Points on a hilly landscape, in no order, each with its height.
A ball rolls from a point to the lowest of its 4 nearest points, and stops where none of them is lower. Distance is the straight distance between rows; heights are no part of it.
q433 height 422: [169  62  41  89 123 106 134  95 141 126  77  88  84  90  87 147  96 114
  80 103 123  92  93 137 138]
q131 height 732: [108 142 164 159 106 148 123 132 123 139 154 132 153 136 162 136 192 159
 167 147 116 131 139 111 121]
q20 height 438: [109 138 171 131 115 117 144 169 129 138 121 133 136 147 138  89 138 147
 154 116 143 137 141 140 101]
q118 height 543: [113 120 111 137 151 151 125 117 137 113 143 131 105 137 117 196 120  98
  45 127 139 140  92 131 176]
q548 height 626: [118 119 129 133 142 102 134 139 120 139 107 112 125 122 109 154 129 121
 109 141 154 156 110 143 148]
q425 height 602: [129 104 109 111 165 107 140  99 108 148  81  88 145  97  96 174 130 110
  82 155 163 150  96 147 145]
q716 height 448: [127 148 146 130 151 139 122 120 138 109 139 130 133 150 127 168 124 123
 120 161 124 126 120 118 137]
q208 height 430: [128 149 126 108 198 116 119 128 133 115 103 146 145 153  94 142  40 100
 101 159 154 128 122 175 153]
q249 height 620: [116 162 152 113 145 126 105 201 154 143 147 169 127 149 135  46  62 113
 175 104 153 123 139 160  94]
q916 height 667: [134  97 107 110 134  99 144 111 119 122  75  90 118  97 114 153 138 127
  95 135 159 137 120 130 129]
q711 height 134: [126 167 163 137 138 149 114 145 149 158 143 132 144 145 130 100 127 156
 185 134 131 117 147 133 106]
q585 height 476: [147 112 111 101 167  86 132 117 111 112  66 122 137 125  82 133  48 110
  88 133 163 127 140 166 133]
q700 height 638: [136  80  94 113 106 110 148  96 126 140 112  71  97  93 104 173 192 108
  89 132 142 130  94  97 141]
q854 height 432: [116 180 155 151 152 170 101 154 177 141 166 150 133 162 145  90  93 130
 165 127 112 110 130 155 130]
q468 height 493: [132 119 104 117 138 117 116 156 131  94 119 154  89 149 101 108  46  68
  73 103 133 126 133 170 154]
q349 height 545: [101 155 147 158 113 191 145 131 133 134 198 152 132 153 187 147 208 139
 128 138  99 140 127  93 143]
q415 height 579: [150 181 148 149 134 179  72 106 179 146 165 153 131 144 168  84 106 137
 170 107  74  87 162 125 143]
q980 height 715: [106 164 162 137 129 163 163 184 140 182 177 129 185 158 120 158 184 154
 181 166 157 186  94 122 102]
q36 height 765: [140 153 132 141 160 135 109  77 136 131 140 130 172 141 127 220 151 128
 110 187 122 129  96  98 153]
q123 height 612: [114 133 115  92 207 152 196 175  94 153 131 123 195 109  91 189 135 117
  80 174 187 228  48 151 129]
q819 height 680: [143  93  81 101 146 108 131  82 142 116  93 104 111 105  89 183 124 106
  84 131 107 115 104 127 146]
q375 height 423: [134 112 142 131 120  81 129 160 116 117  96 135  93 139 118  84  73 117
 118 107 147 117 159 168 111]
q487 height 701: [137 118 127 122 150 101 134 102 111 124  97  84 149 120 100 180 158 130
 120 164 138 134 110 125 132]
q807 height 590: [114 133 131 119 142 140 126 156 143 100 145 147 113 161 120 169  96 102
  84 122 134 132 111 139 157]
q783 height 525: [127 121 118 143 122 120 129 100 108 127 146  87 126 110 123 194 188 127
 103 148 139 137 106  90 166]
q902 height 440: [163  54  39 117 113 115 135  85 138 121 102  91  89  76 103 156 152 131
  95  96 101  95 109 120 135]
q144 height 758: [139 104 122 145  91 125 138  83 111 135 124  99 128 105 177 130 218 177
 197 129  76 100 164  71  91]
q530 height 340: [126 127 125 142  89 145 120 117 134  79 159 152  86 136 158 114 118 113
  99  85  97 115 147 120 157]
q721 height 712: [105 155 154 132 145 151 146 171 124 138 149 143 155 155 124 162 137 131
 143 157 155 145  99 127 130]
q710 height 672: [128  73  92  89 133  90 141  95 111 152  75  53 121  64  93 154 186 116
 115 158 168 147  85 117 118]
q822 height 714: [109 116 168 160  86 119 147 136 101 152 130 128 137 118 187  61 203 181
 195 117 126 136 168  88  86]
q633 height 582: [164 123 142 121 103 115 117 116 129 112 103 136 114 122 147  56  95 134
 180  99  83  79 181 126  96]
q275 height 571: [113 152 147 115 177 131 142 178 127 141 118 133 163 154 104 122  86 130
 159 156 155 137 110 159  99]
q395 height 456: [115 115 107 103 168 133 146 119 121 144 114 114 145 111 101 178 137  95
  57 161 163 168  77 140 154]
q631 height 724: [147  68  77  95  79 120 140 139 113 124 147 137  55  80 112 101 125 107
  54  68 139 110 110 140 149]
q182 height 722: [115 139 111 105 185 141 125 131 135 111 127 148 152 141  95 174  84 100
  61 157 153 160  83 154 165]
q449 height 707: [155 103  97 137  78 119 136 108 128 104 108 130  92 114 148 112 124 140
 138  85  47  89 164 103 111]
q827 height 404: [155 163 139 144 119 162  99  93 157  98 147 167 102 147 154  74  74 117
 148  97  67  74 153 126 138]
q817 height 564: [171 134 111 143  92 151  96 101 148  74 138 165  80 137 140  83  62 105
 125  88  61  70 166 123 126]
q729 height 643: [ 97 160 154 144 123 163 156 177 132 142 169 139 160 161 144 162 192 142
 154 170 142 171  96 105 136]
q164 height 482: [157  73  73 111 123 105 133  86 121 145  94  66 101  74 104 162 180 123
 116 135 137 128  85 108 124]
q639 height 491: [164 148 115 117 147 137 102 110 144  86 119 156 108 152 115 120  48  91
 111 118  85  78 138 135 154]
q579 height 485: [139 112  92 135 104 126 135 108 128  97 131 129  71 119 123 145 126 119
  86  88  88 112 139 107 158]
q909 height 347: [103 114 122 152 103 145 140 126 121 125 169 116 115 117 148 181 201 130
  96 133 133 158 118  94 157]
q480 height 595: [113  94 146 122 117  73 134 146 108 130  75 100 144 121 104 124 134 137
 153 127 163 128 148 130 102]
q915 height 589: [119 168 146 103 182 148 139 186 148 146 148 160 148 170 102  99  43 120
 163 127 170 138 104 175  97]
q892 height 354: [130 116 116 106 132  80 129 145 118 105  89 136 105 135  89  92  56 100
 110 107 149 117 143 157 121]
q272 height 363: [128 170 164 158 147 157  91 122 153 150 146 132 166 162 137 119 126 154
 177 156 110  98 146 128 126]
q278 height 437: [139 129 116 115 113  94 134 154 117  92 119 146  85 139 111  85  49  96
 109  94 141 108 160 164 130]
q315 height 519: [119 102 134 133  85  84 124 178  93 117 118 160 102 117 144  38  81 102
 132  68 151 125 179 136  88]
q757 height 594: [141 120 106 128 151 121 116  86 155  96 114 133 125 136 102 179 102 112
  93 147  97 108 115 116 155]
q784 height 331: [115 131 155 137  82 123 121 155 112 127 137 153 109 117 183  40 126 145
 157  91 123 117 161 129  93]
q603 height 345: [104 128 144 144 114 138 137 150 116 105 139 130 133 146 143 165 167 140
 127 141 137 156 112  98 144]
q235 height 343: [103 131 144 129 120  93 135 195 122 128 117 161 114 151 124  73  92 116
 145 119 161 142 134 145 104]
q41 height 769: [116 142 141 125 140 123 141 156 119 154 135 107 191 135 110 180 189 156
 140 175 161 176  95 116 124]
q686 height 716: [125  80 107 117 109 132 147 129 114 129 131 108  84 109 109 143 130 107
  49 105 162 138  93 135 160]
q943 height 698: [113  92 118 138 101 107 147 118  99 131 127  81 118 103 142 153 200 141
 118 114 146 141 128 103 132]
q60 height 517: [135 183 148 154 145 189  81  98 168 115 178 166 115 155 160  88  75 101
 143 103  66  98 152 142 139]
q549 height 490: [135 112 105 142  97 129 116 111 119 109 128 119 102 131 124 141 145 134
 115 108  99  97 136  98 142]
q181 height 760: [123 166 138 126 148 155 148 156 139 154 162 130 199 151 110 182 157 150
 152 192 149 163  79 129 118]
q714 height 583: [138 110 112 127  73 148 124 128 115  78 153 195  79 110 165  49  83 125
 102  84  64 122 177 146 116]
q809 height 358: [123 160 178 137 158 142  90 146 155 177 138 127 176 142 120  80 113 159
 200 122 130 111 154 160 106]
q27 height 479: [127  95 134 135  92  72 152 169 102 121 117 135  95 107 124  70  99 117
 115  77 159 127 153 143 100]
q186 height 625: [134 101 105 161  76 147 140  76 102 119 147 115 114 111 175 150 223 163
 130 127  72 121 163  92 116]
q926 height 172: [125 125 138 148  83 139 126 113 126 113 146 154 109 133 176 107 150 142
 119 108 100 114 156 111 135]
q844 height 433: [105 139 160 147 104 143 140 156 131 125 153 159 136 149 154  89 140 134
 154 113 134 125 135 125 123]
q66 height 335: [135 151 138 141 118 151 121 114 138 110 148 145 125 147 149 155 123 117
 105 123 119 108 139 128 157]
q75 height 549: [121 110 113  89 157  99 119 123 129 124  86 112 124 110  89 147  85 115
  75 126 163 131 120 147 137]
q629 height 450: [116 130 116 142  97 129 131 156 124  84 148 162  91 137 143  92  90  99
 101  89 119 119 141 145 154]
q814 height 661: [137 125 117 149 142 134 129  93 135 113 151 106 119 129 114 220 159 121
  91 157 124 144  87 101 163]
q734 height 360: [120 157 110 100 172 109 117 154 126 109 106 160 125 155  98 102  18  88
 119 138 150 116 136 190 131]
q465 height 531: [120 102 105 116  99 103 128 163 127 110 126 144  76 113  97 106  87  91
  69  87 151 130 128 158 147]
q171 height 608: [129 158 163 129 142 129 115 132 124 162 123 115 188 140 107 158 156 151
 164 187 144 130 103 131 122]
q373 height 647: [136 107 104 107 173 119 123  93 126 119 114 121 113 117  98 189  96  89
  38 148 146 150  87 139 169]
q993 height 383: [146 146 148 145 123 146 100  97 157 133 130 138 121 133 151  90 126 136
 179 117  81  89 157 109 117]
q103 height 520: [104  81 118 111 119  77 153 175 103 122 104 130  81 117 107  86  98  97
  99  87 194 152 147 162 113]
q136 height 586: [120 142 101 113 149 142 125 139 135  83 119 150 112 154 104 154  46  77
  58 112 143 123 108 163 168]
q484 height 793: [ 94 142 164 163 105 144 145 164 118 162 155 128 154 151 160 109 204 169
 181 145 152 158 133 110 103]
q178 height 346: [138 126 133 147  99 140 123 105 131 108 120 131 110 140 155 119 119 137
 142 106  90  92 163 115 138]
q791 height 426: [115 176 163 143 145 171 119 170 169 170 185 141 175 136 147  97 169 175
 202 136 135 134 137 128 120]
q387 height 745: [148 100  79 103 182 119 127  49 135 129 104 100 121  86 101 206 127  87
  63 148 135 132  74 125 167]
q948 height 377: [140 130 113 127 119 127 114 122 130  86 116 157  91 143 106 129  64  87
  96 100 119 104 145 142 155]
q76 height 518: [162 118  90 108 106  98 114 121 122 101 100 145  76 107  84 106  64  91
  65  92 130 104 144 162 156]
q245 height 700: [ 94 105 139 144  88 113 167 141  91 143 134  95 126 108 153 125 223 159
 137 123 163 165 139  96 114]
q125 height 569: [ 92 107 143 131 112  97 159 173 105 134 123 124 114 118 134 118 156 125
 121 106 170 156 140 120 116]
q908 height 532: [133 107 120 158 101 132 145  96 124 134 127 107 120 116 154 159 192 157
 144 130  89 119 144  82 122]
q864 height 565: [102 139 170 144 108 136 128 167 125 161 151 155 139 128 182  38 144 154
 194  97 128 138 168 129  72]
q785 height 644: [134 167 145 155 142 172 104  84 168 128 174 146 139 164 159 172 156 138
 138 159  82  87 124  99 147]
q62 height 623: [111 186 165 142 157 168  98 174 171 158 182 161 131 131 191  14  97 152
 204  81 117 167 161 165  92]
q618 height 521: [140 143 144 125 131  95 124 132 129 127  89 128 126 140 109  95  74 129
 150 124 124  83 153 138 105]
q44 height 108: [108 138 122 145 106 145 133 123 130 102 151 148 106 136 142 162 162 103
  89 135 128 145 106  96 161]
q176 height 641: [ 85  99 128 126 102 108 152 150 100 148 122  94 119 101 130 151 204 138
 113 120 170 174 115 102 133]
q950 height 656: [131 129 148 150  92 113 134 103 103 143 129 113 125 119 159 117 184 170
 170 130 117 117 159  84  99]
q369 height 334: [109 159 152 134 133 139 117 172 142 143 135 150 127 156 123  94 102 115
 160 125 132 122 133 143 120]
q975 height 447: [138 142 168 134  93 106 122 140 129 132 129 153 109 119 161  25  90 137
 175  96 117 101 177 139  81]
q9 height 234: [117 141 127 120 128 111 126 131 130  98 105 138 113 149 120 112  67 104
 113 123 147 110 136 148 144]
q239 height 646: [115  85 125  97 140  71 143 134 107 141  80  82 120  97  94 131 132 120
 103 117 185 154 122 154 118]
q458 height 473: [115 140 124  84 189 100 148 208 115 118 112 155 122 158  92 115  33  87
 102 127 179 154 118 182 121]
q34 height 587: [149 122 134 110 132  66 123 138 113 116  61 140 124 144  96  88  48 110
 155 125 164  96 158 156  90]
q690 height 757: [114 109 142 120 140  84 154 147 100 153  92  80 156 108  89 145 185 150
 121 154 186 168 103 124 127]
q647 height 846: [145 140 126 122 188 133 123  92 117 144 131 126 180 117 118 227 150 112
  94 189 144 168  75 121 149]
q723 height 452: [150  68  62  82 104 117 140  98 123 136 115  89  76  74  98 150 141 110
  73  97 145 115  83 125 138]
q362 height 580: [110 181 140 108 171 136 119 188 153 122 158 176 118 163 121  85  43  98
 162 108 139 137 125 174 114]
q514 height 681: [146  78  89 137  77 140 148  99 115 108 124 126  98  98 157 137 163 157
 138  98  58 116 165  99 118]
q276 height 575: [120 139 140  98 186 117 127 139 118 136  97 117 183 138  96 172  99 127
 113 176 155 152  88 157 132]
q901 height 593: [119  96  98 112 153 130 131 106 116 155 117 102 117 101 113 182 149  91
  56 147 172 161  64 122 175]
q761 height 650: [150 171 170 145 148 164  77 117 182 152 166 137 147 138 167  45 101 161
 188  88  97 108 179 140 124]
q485 height 155: [160  53  58  95 127  95 133  96 112 127  83  68  89  67  83 142 138 118
  99 110 126 106 108 123 121]
q893 height 378: [141 104 110 132 107 130 125 102 127 100 153 118  95 117 121 179 140 100
  76 109 126 121 113 112 170]
q896 height 800: [141  93  83 123 148 126 132  62 134 141 125  76 124  91 115 209 186 109
  92 150 137 142  76  95 167]
q146 height 365: [109 146 176 145 127 125 126 144 127 147 131 122 152 142 141  92 155 158
 188 125 127 115 160 112  99]
q318 height 513: [137 141 148 105 167  97 115 130 128 131  81 133 159 143  93 119  59 123
 159 154 148 110 129 160 106]
q464 height 459: [105 140 154 142 100 166 118 142 136 128 157 167 131 129 190  56 146 158
 164 104 108 128 159 127 110]
q903 height 751: [138 150 131 157 134 142 118 103 134 130 181 126 152 152 138 233 180 132
 128 175 115 139  96  89 161]
q732 height 743: [171  91  81 116  90  81 133 129 104 109 104 142  71 100  97  80  77 110
 112  75 128 100 167 144 120]
q551 height 522: [119 147 152  97 189 135 124 134 132 151 108 136 200 141  97 151  81 130
 143 176 137 132 109 167 120]
q109 height 591: [113  66 109  95 120  87 157 148 115 153  99  96  93  84  98 110 135 102
  85 104 204 152 104 146 129]
q652 height 670: [134 143 135 147  99 130 127  81 129 137 134  95 148 122 156 173 205 168
 189 151  81 130 144  75 116]
q179 height 573: [158 133 100 108 157 126  93  91 141  84  96 167 113 148  89 159  33  87
  83 135 112  89 125 147 173]
q363 height 533: [141 162 156 145 134 134  96 117 162 147 115 130 131 136 143  65  92 138
 188 105  98  83 172 140 110]
q806 height 554: [142 123 100 152 118 123 122  73 137 127 144 105 126 110 149 217 202 138
 142 146  77 130 116  64 148]
q155 height 451: [143 147 141 128 135 110 120 121 141 125 106 116 137 148 116 129  98 129
 143 145 125  96 127 129 133]
q313 height 553: [123 168 145 115 157 122 122 153 148 139 113 153 146 166 100 100  49 116
 145 135 139 120 128 167 113]
q304 height 900: [144 128 117 101 202 108 178 118  88 162 102  94 217  81 100 169 133 115
  82 183 179 197  62 155 123]
q588 height 654: [114 148 148 159 120 163 128 141 149 150 187 128 173 147 149 183 204 151
 153 180 122 150  99  91 139]
q922 height 696: [132 166 166 132 145 158 121 155 152 171 152 118 221 151 113 164 155 165
 183 174 144 157  86 142 100]
q594 height 501: [131 138 111 137  70 185 104  98 142  89 175 195  90 119 215  44 116 142
 130  97  64 126 171 125 113]
q241 height 527: [143 181 154 157 148 191  78 116 186 164 178 138 146 146 158 100 133 158
 171 115  97  93 162 127 131]
q280 height 692: [139  88  74 158  85 145 127  75 106 125 134 104 121  95 184 183 232 168
 164 112  41 114 157  59 108]
q602 height 530: [133 110 137 127 143  74 130 127 121 111  81 104 140 143  92 131 104 123
 131 145 153 123 136 139 125]
q402 height 563: [120 131 139 118 160 121 139 162 127 124 109 129 147 138 108 161 118 121
  98 153 157 161  94 142 133]
q765 height 746: [110 170 159 146 124 142 121 155 129 186 157 109 202 138 139 149 209 179
 200 189 139 144 121 113  96]
q322 height 552: [109 165 157 151 126 184 124 171 157 158 193 131 167 163 169 130 166 167
 167 133 116 149 116 122 120]
q71 height 709: [135 161 145 140 139 141 110 114 120 166 153  99 195 132 126 199 194 144
 158 197 123 148 100 100 131]
q795 height 627: [114 117 129 102 176 116 148 147 115 151 103  97 150 108  93 159 169 120
  90 153 189 184  87 139 147]
q930 height 555: [124 167 118 139 104 169 101 137 141  81 185 185  98 142 176  70  75 108
 111  95  87  99 138 150 145]
q490 height 529: [134 137 176 147 118 120 125 126 115 157 107 107 161 127 141 100 173 174
 207 148 124 109 152 104  93]
q846 height 558: [120 171 152 144 140 158 115 129 156 148 169 136 170 156 126 173 152 136
 145 166 109 131 103 125 141]
q569 height 584: [126 141 102 133 121 138 110 147 146  58 154 169  74 149 114 117  44  71
  66  90 126 120 124 151 159]
q238 height 634: [162  76  72 102 115 116 133 103 124 113 125 118  73  95  92 129  90  93
  54  92 122 107 123 134 147]
q420 height 449: [100 126 134 122 147 157 149 169 123 116 143 129 145 147 114 186 152 111
  95 159 160 173  81 128 156]
q428 height 464: [113 158 144 137 111 156 118 146 146 108 169 180 104 129 183  47  90 113
 136  91 111 129 145 135 114]
q4 height 844: [106 135 150 136 117 123 129 139 109 153 146 102 175 134 134 160 223 154
 153 163 143 164 118  97 113]
q495 height 609: [141  96 108 121 123  84 144  95 124 126  71  93 118 107  94 148 136 128
 118 137 129 129 134 126 107]
q107 height 782: [139 149 126 107 175 138 158 126 101 141 127 119 198 118 105 208 148 124
  98 200 163 197  73 143 151]
q281 height 649: [137 181 162 156 140 160 113  93 151 165 170 120 176 152 132 172 184 162
 173 164 109 113 122 111 133]
q531 height 592: [ 87 103 121 119 143 132 146 160 119 134 135 105 114 108 113 170 167 112
  72 143 183 175  74 132 146]
q283 height 508: [100 135 129  94 186 106 161 202 113 126 101 149 142 151  80 127  59 108
 108 130 195 173 102 168 124]
q180 height 783: [109  87 121  92 138  89 147 128 107 158  84  63 144  79  97 148 180 123
 100 148 207 181  87 123 124]
q199 height 668: [134 145 141 117 167 125 124 130 111 160 113 107 208 121  98 184 141 142
 140 193 154 169  96 137 128]
q200 height 669: [153  75 103 103 143  64 145 106 112 133  64  72 117  89  76 123 123 137
 125 101 158 117 131 145 109]
q990 height 740: [ 91 118 163 147  93 111 145 150 104 150 137 116 154 127 160  92 204 170
 179 129 137 135 150  90  89]
q506 height 329: [123 100 116 149  60 151 145 104 104  93 155 167  96 109 187  95 167 147
  93  88  75 138 172 109 118]
q153 height 523: [ 85 113 154 145  99 116 140 147 105 120 128 119 117 122 148 109 160 144
 138 110 144 135 147 114 120]
q381 height 502: [160 131 127 148 116 133 125  87 140 119 115 127 132 127 138 148 139 141
 162 143  82  93 145 106 121]
q739 height 333: [133 103 132 130  68 117 144 140  96 109 127 146  98 104 161  68 126 124
 126  90 125 124 166 137 103]
q747 height 788: [179  85  72 100 115  79 130 114 109 114  67 103  84 107  66  99  63 104
 108  98 133  93 145 154 115]
q876 height 460: [148 116 113 131  69  96 134 143 109  94 132 168  82 116 136  43  86 111
 126  76 109  99 177 141 113]
q649 height 601: [110 125 133 100 178  97 154 159 107 144  91 131 163 138  84 144 101 123
 112 171 177 178 106 157 120]
q500 height 514: [119 190 145 131 149 178 102 176 160 121 192 176 107 161 160  71  71 108
 153 100 111 124 132 159 126]
q439 height 628: [140 182 167 136 170 138  70 106 176 142 136 137 134 158 113  99  69 128
 166 116 105  74 154 144 133]
q263 height 190: [100 133 114 106 171 144 157 151 126 149 127 139 149 115  99 201 150 104
  86 160 182 193  50 137 160]
q354 height 635: [126 131 126 162 102 163 128  80 130 107 164 130 110 137 174 157 172 143
 130 137  76 122 133  83 146]
q17 height 653: [106 113 147 159  93 128 136 134 104 138 137 105 131 113 165 140 228 166
 150 136 128 146 148  94 118]
q12 height 350: [106 135 137 116 155 101 139 173 132 117 110 141 131 154 102 122  78 111
 102 134 165 133 128 160 141]
q856 height 596: [129 161 164 108 173 118 105 165 141 167 110 138 158 149 100  78  52 137
 185 134 157 101 137 173  90]
q250 height 570: [104 118 135 170  72 165 146 108  96 126 154 120 123 127 198 121 231 163
 160 134  91 143 159  87 122]
q518 height 261: [123 141 137 119 148  99 129 188 123 119 107 170 112 148  96  75  42 100
 141 119 165 121 148 171 102]
q491 height 759: [125 120 146 122 151  95 139 147 109 156 101 107 194 132  95 152 156 144
 149 172 165 147 126 128 105]
q267 height 675: [167 114 104 117  98  92 122 121 123  99  96 139  93 120 107  97  59 104
 122  94  96  75 156 139 123]
q16 height 344: [131 133 133 131  93 127 130 139 120 105 145 160 103 133 167  70 104 132
 126 100  96 113 160 127 124]
q850 height 480: [126 156 140  89 187 108 111 143 124 144  89 142 183 153  90 126  30 126
 135 171 145 118 127 166 125]
q412 height 624: [106 117 110 116 140 147 131 137 138 108 139 136  91 138 101 154 116  85
  53 114 155 146  96 142 174]
q418 height 418: [120 122 123 102 165  77 135 164 104 123  73 133 130 140  87 105  49 109
 112 124 174 134 135 166 132]
q328 height 581: [155  90  74  96 149 106 121  81 136 116  67 108 103 104  77 160  79  97
  81 114 133 106 125 152 151]
q659 height 547: [102 161 147 153 107 184 124 146 136 121 178 163 114 143 190  96 154 137
 136 123  96 135 142 113 130]
q367 height 697: [123 126 111 156  89 152 137  85 111 136 155 107 132 115 177 178 238 166
 166 140  82 130 143  48 126]
q858 height 546: [174 104  96 135  69 164 120  92 134 103 129 175  97  99 184  58 113 157
 158  89  33  99 189 113  86]
q396 height 687: [152  70  67 101 125 111 142  66 120 147 116  71  96  70 105 200 180 108
  72 147 147 130  57  99 132]
q474 height 478: [143 102 119 128  55 163 127 110 129  88 141 188  92  98 187  47 121 153
 130  84  64 112 172 125 102]
q989 height 777: [154 104 100 106  98  72 145 161 102 103 112 152  66 112  91  52  63  87
  84  70 138 113 167 156 126]
q394 height 439: [103 157 145 145 132 176 121 148 152 106 191 167 121 163 159 153 134 103
 106 123 111 122 110 125 160]
q949 height 289: [132 124 128 150 122 122 134 111 118 137 137  84 145 124 128 182 209 148
 137 156 113 132 123  89 149]
q157 height 544: [147 165 180 145 122 141 111 114 146 175 131 109 180 138 134 115 157 160
 191 160 122 122 144 119 105]
q85 height 659: [161  79  83 143  89 124 132  90 116 122 135  87  99  87 143 172 193 146
 123 105  88 105 134  88 127]
q331 height 756: [123 104 146 153  99  93 145 110  91 144 103  68 162 100 132 135 227 166
 185 148 141 134 153 103  98]
q946 height 179: [161 150 142 148 130 167  90  92 167 121 148 135 113 156 151 130 100 132
 164 126  70  82 150 109 147]
q226 height 683: [132 164 163 134 141 128 116 131 140 174 128 104 217 145 107 166 183 169
 194 177 134 129 123 126 103]
q977 height 511: [130 184 155 153 145 190  90 117 176 127 194 157 142 154 162 105 116 148
 158 118  82 105 138 129 142]
q870 height 550: [114 176 127 137 138 167 101 151 138  97 168 174  96 173 131 103  71  99
 125 114 108 117 116 153 140]
q54 height 613: [150  84  83 137  90 126 135 110 134 113 108  98  92  93 135 150 171 142
 119  90  65  92 142  94 119]
q770 height 526: [131 148 126 131 142 131 117 106 147  99 144 151 134 165 115 183  99 113
  94 144 115 116 109 132 167]
q641 height 629: [160 143 118 135  96 186  94  78 154 120 132 157  99 133 179  60 108 151
 167  89  41  87 177 119 117]
q356 height 534: [152 151 135 147 102 197  93  84 161 115 174 165 119 144 189  79 105 133
 157 106  58 104 173 100 148]
q782 height 524: [ 88 135 144 141 134 147 143 171 126 134 164 117 142 131 136 188 195 121
 105 149 162 182  90 106 145]
q682 height 368: [128 144 154 156 106 169 111  95 154 129 151 141 130 163 172 106 142 150
 152 127 104  98 154 106 131]
q811 height 428: [125  95 115 135  88 101 153 137 110  95 140 133  82 116 128  98 124 116
 102  80 132 127 151 135 134]
q969 height 639: [105 120 140 157  86 159 145 128 104 129 147 145 120 132 185  85 183 163
 152 122 104 134 157 101 102]
q705 height 542: [146 153 154 142 107 175 100  98 159 138 136 144 127 128 188  58 119 157
 174 104  79 111 181 119 116]
q251 height 556: [136 109 116 138 128  91 137 104 103 133 105  81 133 105 118 175 202 152
 147 161 142 150 116  97 117]
q999 height 481: [ 81 120 135 160 100 165 144 123 117 118 164 136 126 140 181 144 206 147
 119 123 119 140 134  95 142]
q698 height 559: [149 168 138 112 166 136  94 109 157 120 113 152 120 154 116 126  38 104
 132 138 103  83 146 156 147]
q121 height 434: [102 161 123 107 172 140 138 189 136 106 150 160 128 168 102 138  77 101
 104 133 153 149  97 165 134]
q951 height 500: [143 129 140 148  96 138 128 100 135 118 129 119 109 131 159  96 146 159
 180 112  81  98 154 105 104]
q92 height 91: [125 106 143 137  76 125 136 108 110 116 118 146 119 108 186  51 151 167
 169 113  98 101 177 106  97]
q139 height 598: [149 150 157 130 129 109 122 129 140 147 102 127 141 146 124  94 109 148
 189 134 125  83 160 129 102]
q475 height 512: [115 195 162 144 166 168 110 181 170 152 174 148 154 148 141  64  89 145
 188 111 134 127 141 159 110]
q303 height 597: [142 114 125 128 101  94 131 126 122 106  89 116  97 115 112  96  98 131
 140  95 111  91 163 136 102]
q897 height 588: [144 144 163 142 110 138  94 112 139 145 131 143 136 124 181  10 116 167
 203  76 120 111 196 123  79]
q988 height 339: [122 147 127 128 131 130 118 127 146 110 126 153 119 152 134 103  75 103
 126 130 115 103 134 138 149]
q566 height 499: [118 144 172 135 123 121 132 167 142 150 121 139 132 138 145  57 110 142
 191 116 138 118 159 138  97]
q735 height 652: [ 88 105 151 127 121 104 158 184 108 155 130 109 153 124 113 147 195 148
 141 140 182 172 115 111 110]
q165 height 838: [125  95 138 113 142  64 149 107  88 147  55  70 150  88  92 146 181 133
 143 151 173 150 124 129 110]
q574 height 453: [125 158 136 130 119 133 100 136 139 109 129 160 103 152 136  78  57 117
 151 107 106  91 143 155 125]
q126 height 791: [129  76  96  88 138 107 136  81 124 148  91  68 109  78  93 168 160  99
  74 149 174 139  73 130 141]
q253 height 799: [138 113 110 122 161 100 114  77 130 138 101  86 150 102 107 202 181 133
 104 162 142 156  88 106 146]
q592 height 621: [119 128 129  97 192 135 172 175 115 143 120 122 192 127  96 177 116 118
 108 178 172 198  74 148 119]
q564 height 778: [121  65  72 131  79 139 152  95 100 138 155  91  92  82 140 154 214 138
  83 105 138 131 112  92 146]
q252 height 585: [131 111 113 109 163 117 137  98 131 123 108 111 145 134 100 175 115 102
  88 156 140 148  93 122 157]
q576 height 578: [140 158 132 116 159 135 105 101 140 113 126 147 146 162 102 152  62 120
 120 142 110 107 125 143 154]
q703 height 435: [107 118 120  97 194 139 161 136 116 155 119 110 162 105 103 199 138 104
  69 176 182 214  50 146 141]
q405 height 663: [134  88  91 131 121 101 131  94 127 132 115  75 107  98 123 189 196 128
 112 135 123 131  98  90 137]
q883 height 355: [129 107 121 137  61 142 118 111 125 115 141 186 103 122 193  29 125 167
 165  89  77 138 180 111  86]
q748 height 636: [172 109  79 115  88 126 123 133 125  85 132 161  81 106 108  85  65 105
  81  72  85  97 155 139 140]
q552 height 666: [128 105 131 105 163  88 153 131 100 145  75  92 155 115  81 151 122 138
 107 150 170 160 110 143 125]
q269 height 509: [128 159 170 124 164 134 116 132 131 175 116 126 193 148 107 114 120 165
 175 163 145 127 125 146 111]
q586 height 572: [136 181 123 122 133 152  84 137 146  81 153 173 100 172 129 110  50  80
 109 114  89  90 124 159 158]
q925 height 548: [114 142 132  87 211 125 159 179 109 141 112 136 174 164  88 144  50 115
 110 165 168 160  98 182 118]
q324 height 682: [116  61 104 107  94 118 154 122 114 157 127  75  93  83 110 139 182 118
  76 107 179 132  87 118 146]
q213 height 665: [143 113 105 140 130 123 113  78 135 131 118 104 128 126 126 216 166 134
 125 148  97 113 118  81 144]

Where does a ball stop that starts at each point below?
q495 => q9
q181 => q711
q176 => q711
q275 => q9
q480 => q9

Call two points neighbours if one is among the 4 nearest of the other. Go from one point of each pair to the other, from neighbour to neighbour, staying as low as possible. Name the highest point that can't be avoided.
q263 / q9 => q782
q164 / q44 => q328
q949 / q946 => q783
q926 / q946 => q682
q926 / q92 => q16
q518 / q711 => q235
